Points on a hilly landscape, in no order, each with its height.
A ball rolls from a point to the lowest of its 2 nearest points, and stops where none of them is lower. Distance is the straight distance between rows; heights are no part of it.
j_714 h=212: [160 150  88  93 144 105 136 108 149  68  77 139 129 113  83 174 126 116
 178 159 183]
j_363 h=569: [152 130  50 112 134  68 180 143  72  94 102  99 112 170 143 173 101 117
 171 136 173]
j_190 h=258: [145 123  90  84 144 143 156 107 178  66  90 139 163 137  95 151 117 147
 142 137 183]
j_465 h=606: [130 101 168 151 111 141 137 128 140 156 148 136  80 119 114 113  93 159
 127  99  55]
j_404 h=434: [ 86  90 138 107 154 149 130 104 183  95 116 137 141 121 104 132 188 100
 102 156 151]
j_616 h=386: [138 154 137 101 182 146 147 132 154  76 133  99 114 125 145 121 124  76
 128 103 184]
j_534 h=311: [187 169 133 126 192 158 105 114 176 153 143 101 133  89 149 117 137 112
 122  71 166]
j_265 h=574: [148 132 108 170 117 164 140 105 144 126 110 166 132 122 119 139 161 100
 112 132 198]
j_760 h=534: [ 75 156 107 166 115 178 129  72 123  99 157 163 122 139  92 160 124  89
 133 161 169]
j_626 h=514: [ 56 177 142 150  87 176 104 113  98  98 177 172 119 145 108 142 125  80
 137 156 128]
j_104 h=492: [115 144  97 116 159 146 151 126 127 162 144  81 156 193 196 156 100 169
 109 110 121]
j_434 h=510: [169 104 100 111 140 118 146 160 186 189 122  96 103 136 153  93 168 121
 118 138 124]
j_481 h=670: [166 150 146 170  89 114  98 131 105  99 128 130  99 147 139 102  99  89
 176 158 115]
j_918 h=210: [174 211 143 135 158 124 101 112 110 148 118  95 126  97 129 153  80 113
 175  86 152]
j_166 h=406: [107  63 117 135 141 128 131  72 164 103  87 132 138 124 113 157 169 126
 120 154 165]
j_485 h=431: [155 105 164 179 125 170 107  73 179 137 102 141 147 149 134 129 132 164
 117 130 135]
j_290 h=438: [143 123 137 155 149 106 117 110 105 189 106 114 147 112 148 139 151 150
 116  87 160]
j_749 h=666: [126 179 122 126 109 140 142 143 109 124 120 136 141 116 105 112  84 116
 146 119 126]
j_418 h=254: [148 204 118 146 111 109  97  97  87 157 111 129 128  90 117 162  97 124
 182 109 150]
j_590 h=521: [133 149 129 116 147 117 102  95 123  57  96 137 162 166 132 188 147 143
 161 174 178]
j_198 h=519: [204 130 142 151 144 126 104 143 139 152 121 119 185 164 166 112 144 188
 122 117 152]
j_356 h=595: [165 126 123 178 100 170 136 129 155 159 128 176 111 101 100 100 155  90
 115 115 169]
j_71 h=628: [149 106 144 130  92 118 134 155 121 154 132 159 104  77  79  89 103 162
 133 113  48]
j_682 h=286: [ 68 164 120 110 111  87 139 143  47 176 134 104 118 107 151 136 104 166
 115  84 103]
j_415 h=441: [105 147 162 134 127 101 111 121  88  93 117  95 131 154 166 129  91 132
 150 122 127]
j_713 h=338: [145 188 100  79 155 142 102 137 136  90 135 141 233 153 132 156 151 163
 135 155 172]
j_156 h=494: [131 145 151 133 163  80  80  85 103 104 100 103 138 132 152 186 163 131
 167 150 169]
j_252 h=283: [103 118 121  68 210 113 144 109 125  75 129  68 175 155 164 173 101 151
 128  92 154]
j_943 h=511: [143 143 109 132 149 144 158 130 104 176 139 116 184 166 161 139 104 186
 100  73 154]
j_893 h=447: [152 160 144 142 122 143 149 193 124 172 158 110  93 147 172  80 111 127
 101 110  71]
j_119 h=544: [107 124 137 116 134 149 124 100 165  37 100 137 160 168 124 150 149 114
 136 193 165]
j_909 h=489: [114  87 147 126 157 142 141  95 162 136 101 114 138 112 116 125 106 161
 106  91 121]
j_568 h=322: [105 154  99 132  91  98 153 164  59 165 140 115 100 140 158 119  88 110
 121 111 100]
j_46 h=347: [142 156 105  79 193 133 131 140 164 102 146  80 163 134 174 139 143 106
 117 108 165]
j_194 h=408: [164 177 138 159 129 150 132 160 134 172 161 100  75 141 144 106 100  78
 145 111 114]
j_84 h=479: [156  93 130 141 130 120 153 173 153 167 134  96  82 144 155  84 126 121
 114 121  85]
j_825 h=384: [106 175 102 108 121 135 113 111 128 184 126 127 154 118 123 160 146 143
 128 139 122]
j_168 h=608: [158 121  71 111  81  80 162 169  84  87 101 139 147 149 124 112 113 119
 160 162 146]
j_623 h=591: [149 109  63 108  99  67 138 125  89 104  94 123 134 133 126 159 132 119
 168 170 147]
j_316 h=211: [ 48 136 125  62 158 124 158 158 126  95 135 105 138 140 144 135 146 123
  96 156  94]
j_22 h=660: [146 136 155  94 147 159 150 201 169 154 174 150  91  76  69  99 147 102
 113  83 115]
j_493 h=627: [109  87 149 148  67 119 122 134  98  84 141 168 102 142 140  81 102 137
 121 150  59]
j_757 h=316: [100 136 127  92 201 140 114 105 135  99 143  80 176 164 190 162 146 129
 106 116 160]
j_808 h=579: [ 46  88 144 114 111 137 115 100 143  93 126 151 145 157 134 140 164 157
  97 183  91]
j_183 h=396: [147 112 183 189 141 140  82  80 157 125 107 133 141 136 153 130 182 123
 123 146 160]
j_867 h=585: [124 124 141 119 118 157 163 145 137 189 166 137  83 108 116 140 130 189
 110 114  29]
j_657 h=693: [174 120 152 173  92  84  96 154 100 132 117 105 113 159 178  88 110 127
 148 152  86]
j_683 h=358: [124 132 118 136 113 109 168 176  74 127 145 112  72 122 141  93  78  78
 131 102 110]
j_486 h=530: [131 163 126 108 146 151 134 158 130 148 137 138 192 129 144 112  96 192
  79  86 113]
j_383 h=303: [121 115 212 137 152 139  77 130 149 137 155 142 111  87  90 128 162 110
 129 116 104]
j_271 h=679: [130 156 161 123 108 158 154 198 110 156 187 162  84  93  82 115 136 119
 110 104  75]
j_21 h=625: [155 121  70 103  66  94 151 184 111 115 105 156 130 114 102  81 124 101
 146 158 117]
j_729 h=499: [181 127 110 133 145 142 134 128 164 131 122 108 154 170 165 137 139 155
 125 127 162]
j_392 h=549: [133 138  43 132 130  95 187 128  98 143 116  91  94 153 136 163  91 103
 142 132 171]
j_89 h=463: [133 172 176 152 147 196 111 139 164 109 159 143 133 139 144 102 145  84
 103 124 147]
j_259 h=468: [120 145 131 131 142 128 149 140  99 120 132  88 135 177 181 135 100 126
 114 110 145]
j_838 h=150: [157 155 116  99 141  90 120 140 122 100  99 126 131  84 101 134 155  87
 161 149 169]
j_37 h=466: [166 126 150 142 166  73  81 110  96 160 110  92 160 131 168 156 159 168
 148 123 167]
j_523 h=638: [146 102 139 128 127 148 172 186 166 150 159 138  70 109 103  75 140  84
 111  90 142]
j_377 h=401: [120 125 138 145 119  96 154 132  66  97 119 102  92 133 147 116  50 103
 146  91 130]
j_328 h=363: [191 154 131 143 157 166 127 141 193 169 163 108  86 120 130 104 134  80
 138 105 148]
j_815 h=616: [145 107 115 140 116 152 170 164 165 176 126 154 111  94 114  81 172 104
  84 104 163]
j_283 h=675: [143  95 124 158  85  86 104 104  79 103 106 137 146 162 160 134 142 151
 148 154 138]
j_100 h=253: [ 92 183 153 108 128 101  98 147  79 156 130 117 137  91 126 122  98 160
 126 102  97]
j_34 h=169: [ 83 146 128  52 135 111 136 172 126  79 114 123 151 114 100 114 124 123
 137 174  91]
j_676 h=700: [104 133 131 128 106 137 129 147 117 150 195 127  61 137  87 159 105 113
 152 141  59]
j_963 h=520: [136 116  72 138 134 137 167 123 152 136 116 106 132 174 153 150 147 124
 118 150 168]
j_499 h=643: [167  81  97 128  71  86 143 175 119 122  92 146 144 138 123  71 119 161
 124 157  87]
j_642 h=691: [157  75 152 182 102  72  85 115  88 119 116 108 118 166 197 112 146 137
 134 152 114]
j_40 h=425: [136 154 176 120 174 152 129 178 137  86 141 115 132 117 148  80 128  86
  93  97 166]
j_767 h=539: [178 115 120 162 124 116 138 171  94 150 126 138 172 190 172 113 177 170
 115 128 177]
j_345 h=313: [123 159 122  86 141 169 113 118 172  91 117 154 218 136 108 134 124 174
 110 146 142]
j_220 h=546: [ 87  90 161  87 162 124 145 123 147 124 137 116 100  81  68 148 110 131
 136 101  82]
j_967 h=567: [133 116 135  99 134 149 161 143 174 174 129 134 119  97 119 109 122 215
  92 117  38]
j_739 h=462: [ 54  72 140  93 157 159 158 121 176  93 153 131  99 129  78 149 149 100
 113 149 115]
j_255 h=536: [141  96 101 146 135 142 147 128 192 161 137 114  93 164 156 115 179  99
 108 173 135]
j_333 h=336: [ 92 141  93 123  73  95 110 120  48 179 164 142  73 107 139 123 103 133
 139 115  64]
j_225 h=543: [164 119  92 152 108 130 166 174 128 122 121 132 128 182 174 104 171 110
  96 147 186]
j_906 h=555: [127 147  78 160 115 169 137  74 155 120 115 163 132 140  93 173 150 108
 124 176 190]
j_106 h=611: [131  74 148 168 137 138 154 101 131 122 132 134  69  92  83 118  97  85
 135  69 151]
j_736 h=461: [127  66 151 172 123 141 138  96 149 148  99 129 129 139 144 120 138 161
  91 105 129]
j_57 h=213: [130 124 133 113 122 117 111 134 134 119 127 147 110  86  63 122 147  76
 176 152 124]
j_78 h=284: [106  99 108  68 158 153 158 112 186  80  97 128 194 140 103 146 132 163
 109 141 149]
j_653 h=683: [ 92 145 119 140 107 142 141 113 113 144 154 144  97 119  97 143  87 107
 145 127 103]
j_214 h=548: [123 132 122  80 151 135 135 170 151 149 136 124 168 100 136 104 108 220
  77 114  64]
j_532 h=650: [150 149 138 136  94 124 128 140 121 145 105 147 147  97  97  95  75 160
 140 102 103]
j_929 h=491: [ 99 193 185 163 121 191  89 121 132 100 176 147 119 158 130 134 139  81
 134 148 134]
j_273 h=248: [ 70 124 118  60 167 121 160 138 114  87 116  95 171 143 136 153 110 135
 105 117 145]
j_610 h=645: [153  78 129 155 126  96 139 103 105 135  86 136 106  69 105 117 112 117
 130  78 156]
j_895 h=661: [137  60  95 141  65  91 121 118  91 132 105 167 161 139 138 114 137 163
 116 153 117]
j_463 h=649: [139 141 152 154  70 129 108 161 111  98 159 143  83 157 130  89  83  99
 162 163  66]
j_910 h=349: [133  75 193 182 136 148  90  98 155 145 145 144  97 113 120 115 175  95
 122 124 118]
j_586 h=518: [ 97  81 145 120 158 122 123  79 149 168 113 107 107  85  90 152 118 143
 133 100  96]
j_721 h=372: [ 96 105 114 149 114 118 103  40 124 120 103 138 139 114 105 182 132 143
 143 150 150]
j_717 h=565: [ 75  96 148 136 101 128 106  93 128  56 108 154 166 173 146 136 158 136
 116 186 137]
j_667 h=215: [ 99 165 153  83 148  95 103 181 103 103 126 108 161 103 126  99  95 154
 123 136  96]
j_375 h=593: [ 69  80 122 112  98 122  99  89 129 116 133 163 117 126 104 144 169 129
 128 186  74]
j_365 h=305: [112 139 100 159  83 110  78  75  79 191 149 149  99 104 135 145 124 126
 149 125 112]
j_65 h=580: [108  51 145 119 151 130 172 122 159 121 132 118  75  91  71 115  96 105
 125  76 122]
j_737 h=339: [140 112 118 163  99 110  80  59 124 168 105 152 128  90 105 148 131 138
 162 132 125]
j_146 h=409: [105 113 111 113 135 113 124 125 121 180 109 129 151  95 126 139 176 138
  96 126 129]
j_414 h=260: [174 202 148 115 177 141  97 139 138 161 151  99 132  82 134 116  91 117
 151  74 121]
j_167 h=609: [ 95  91 133 139  59 115  75  92 106 121 146 179 108 128 137 107 151 155
 118 177  51]
j_330 h=261: [120  99 171 133 112 137  91 141 130 121 161 168 105  82  60 135 172  85
 138 135  99]
j_728 h=362: [122 193 114 117 121 142 105 112 107 135 128 136 185 149 140 165 133 153
 143 139 167]

Call two points neighbours if one is among the 2 nearest of the other. Go from one point of each pair to the other, from neighbour to neighbour, staying as low as possible. Name the highest point that can't be avoided.
j_729 / j_838 | j_749
j_729 / j_918 | j_255
j_838 / j_34 | j_220
j_365 / j_34 | j_333

For each start below, name the point where the ball stops.
j_167 | j_838
j_156 | j_838
j_499 | j_729
j_909 | j_838
j_653 | j_34
j_434 | j_918
j_739 | j_365
j_40 | j_34
j_676 | j_34
j_610 | j_838
j_271 | j_34
